Each row is a point on a tangle of strands that fork, close into loops and nearly touch. The rows are in no order.
In the rows, zero is written as 128.
Points whose rows are less than 72.3 apart are linked; no others are. Some points are linked to none.
J_146: [160 144 106 100 129 183 168 132 114 124 134 130  83 126  92 132 124]
J_455: [112 111 126 160  88  71 114 102 141 149  95 140 182 132 171  97 135]
J_818: [136 127 116 150  97 101 156  99 141 135  94 166 110 126 143 123 120]
J_553: [ 90 105  95 168 109 107 137  94 120 131 120 150 164 158 120  67 136]
J_331: [143 113 154 149 109  58  84 124 124 113  94 155 167 112 167 100 111]
J_374: [152 142 106  79 157 196 148 152 135 116 146 126 113 123  65 191 132]
J_336: [ 97 103 196 120 190 148 103 159 128 137 153  97 139 145 165 162 161]
J_736: [ 93 122 101 171  75  77 127  94 134 139 116 174 166 152 123  90 151]
J_788: [111 121 190 149 150 163 152 157 125 110 181  75 115 143 144 167 154]
J_300: [109 107 130 153 106  95 121 113 131 165  91 117 171 131 199  94 139]
J_169: [ 91 126  95 170  86 113 174  99 137 171 112 163 134 165 150 110 158]
J_599: [122 149 157 115 125 167 150 170 110  98 160  80  97 109 116 175 126]
J_494: [148 153 142  78 133 134  94 154 116 118 115 121 108 114 150 161  85]
J_365: [146 152 122  68 153 105  51 165 140 104 129 114 138 112 101 180  71]
J_142: [ 94  93 147 150 170 163 131 104 129 177 159  85 154 119 164  90 183]
J_906: [118 131 115 168 128 144 202 126 110 146 125 134 108 156 140  97 145]
J_862: [ 87 102  97 166 131 133 143  91 123 139 142 133 164 149 115  59 130]
J_544: [108 107 192 141 174 153 128 162 122 134 172  81 136 146 162 155 174]
J_983: [130 143 105 160  77  81 143  91 154 133 104 182 116 126 123 119 119]
J_606: [ 96  95 120 158 149 149 135  88 131 156 157 116 164 135 131  72 134]
J_986: [129 155 172 111 108 129 135 181  85 100 129  89 102 109 160 169 103]
J_41: [174 128  83  97 137 171 124 121 145  99 162 141 116 142  29 122 114]
J_686: [129 123 173 157  94 140 178 155  95 113 147  73 119 127 182 150 108]
J_120: [201 138 106 104  89  70  89 127 124  97  94 163 123 104 101 135 112]
J_529: [181 124  63 109 115 146 140 112 125 101 134 149 101 145  43 104 107]
J_930: [145 133 119 135 109 128 176 113 118 129  96 152  90 128 136 121 127]
J_695: [109 138 184 134 142 159 145 164 121 100 173  79 105 128 137 178 139]
J_253: [124 164 150  90 150 155 121 176 114 113 141  96 105 104 121 187 122]
J_649: [133 126 122 148 135 152 178 118 121 136 122 143 101 144 136  98 121]
J_586: [177 147 118 129  98  55  89 120 131 107  85 184 125  92 108 107 129]
J_525: [168 118  60 123 102 131 151  98 128 108 116 155  88 141  65 108 114]
J_182: [167 151 116  65 129  99  58 167 120  96 113 123 140 118 112 172  64]
J_346: [165 132  88  79 148 192 136 129 152 109 156 138 121 138  46 169 112]
J_526: [103  95 149 158 171 170 157 120 128 172 168  94 142 136 144  97 187]
J_508: [122 131 143  85 169 145  72 145 157 109 141 117 113 117 115 176 106]
J_552: [113 137 119 163  93  58 116 104 129 125  99 193 161 130 111  87 146]
J_921: [159 161 101 143  63  69 129  99 150 127 102 174 115  91 117 130 103]
J_582: [ 96  98 128 152 149 145 123  93 129 163 151  98 171 123 155  71 144]
J_24: [ 94 111 192 104 195 140  84 154 142 129 139 112 129 135 158 172 133]
J_250: [151 127  79 121 119 165 177 104 123 126 122 147  75 138  88 109 118]
J_438: [107 131 104 173 105 127 204 119 115 154 111 147 116 164 145 109 158]
J_92: [136 158 132  72 156 151 100 162 130 119 132 113 111 107 118 187 102]
J_307: [113 105 152 170 164 173 178 130 126 158 178  93 127 149 130 105 186]
J_66: [124 138 135  77 173 111  47 155 156 104 134 106 129 110 102 185  88]
J_480: [109 126 168  96 179 148  82 147 151 118 142 117 111 125 137 173 120]
J_661: [150 151 116  89 139 193 158 152 120 116 150 116  97 118  80 164 138]
J_453: [ 91 109 121 150 113 113 121 105 128 169  98 102 168 131 198  75 149]
J_6: [ 82 112 120 152 132 138 125 102 124 175 120  89 163 124 188  64 153]
J_161: [132 122 146 161  91  48  97 113 139 131  94 157 178 116 166 101 124]
J_889: [143 146 125 143 106  52  97 110 130 118  82 203 142 101 108  88 140]
J_258: [160 147 129  65 117 111  81 155 110 113  99 125 114 112 149 176  74]

A piece is all that can be reached along the links. How many separate loops has the piece of each point below (a circle has one, a figure eight two, a Y none), and how many tips (points with one link)?
J_41 => loops 1, tips 0
J_66 => loops 2, tips 0
J_161 => loops 0, tips 3
J_649 => loops 0, tips 2

How many points has the smallest loop of links through each point below? Write 0 if it is on no loop.
J_24 => 10
J_529 => 8
J_182 => 7

A fork is a point with three links, a tip a point with one. Leave the first point through the second and follow the links. Name the first fork or tip that comes.
J_586; J_889 => J_582
J_582; J_6 => J_331
J_862; J_553 => J_120
J_649; J_906 => J_169
J_695; J_788 => J_508
J_438; J_906 => J_921
J_544; J_788 => J_92

Name the points in between on the shortest way along the links from the first point to the second, in order.
J_480; J_599 => J_508, J_92, J_253
J_336; J_695 => J_544, J_788
J_649; J_169 => J_906, J_438
J_529; J_374 => J_41, J_346
J_862; J_6 => J_606, J_582
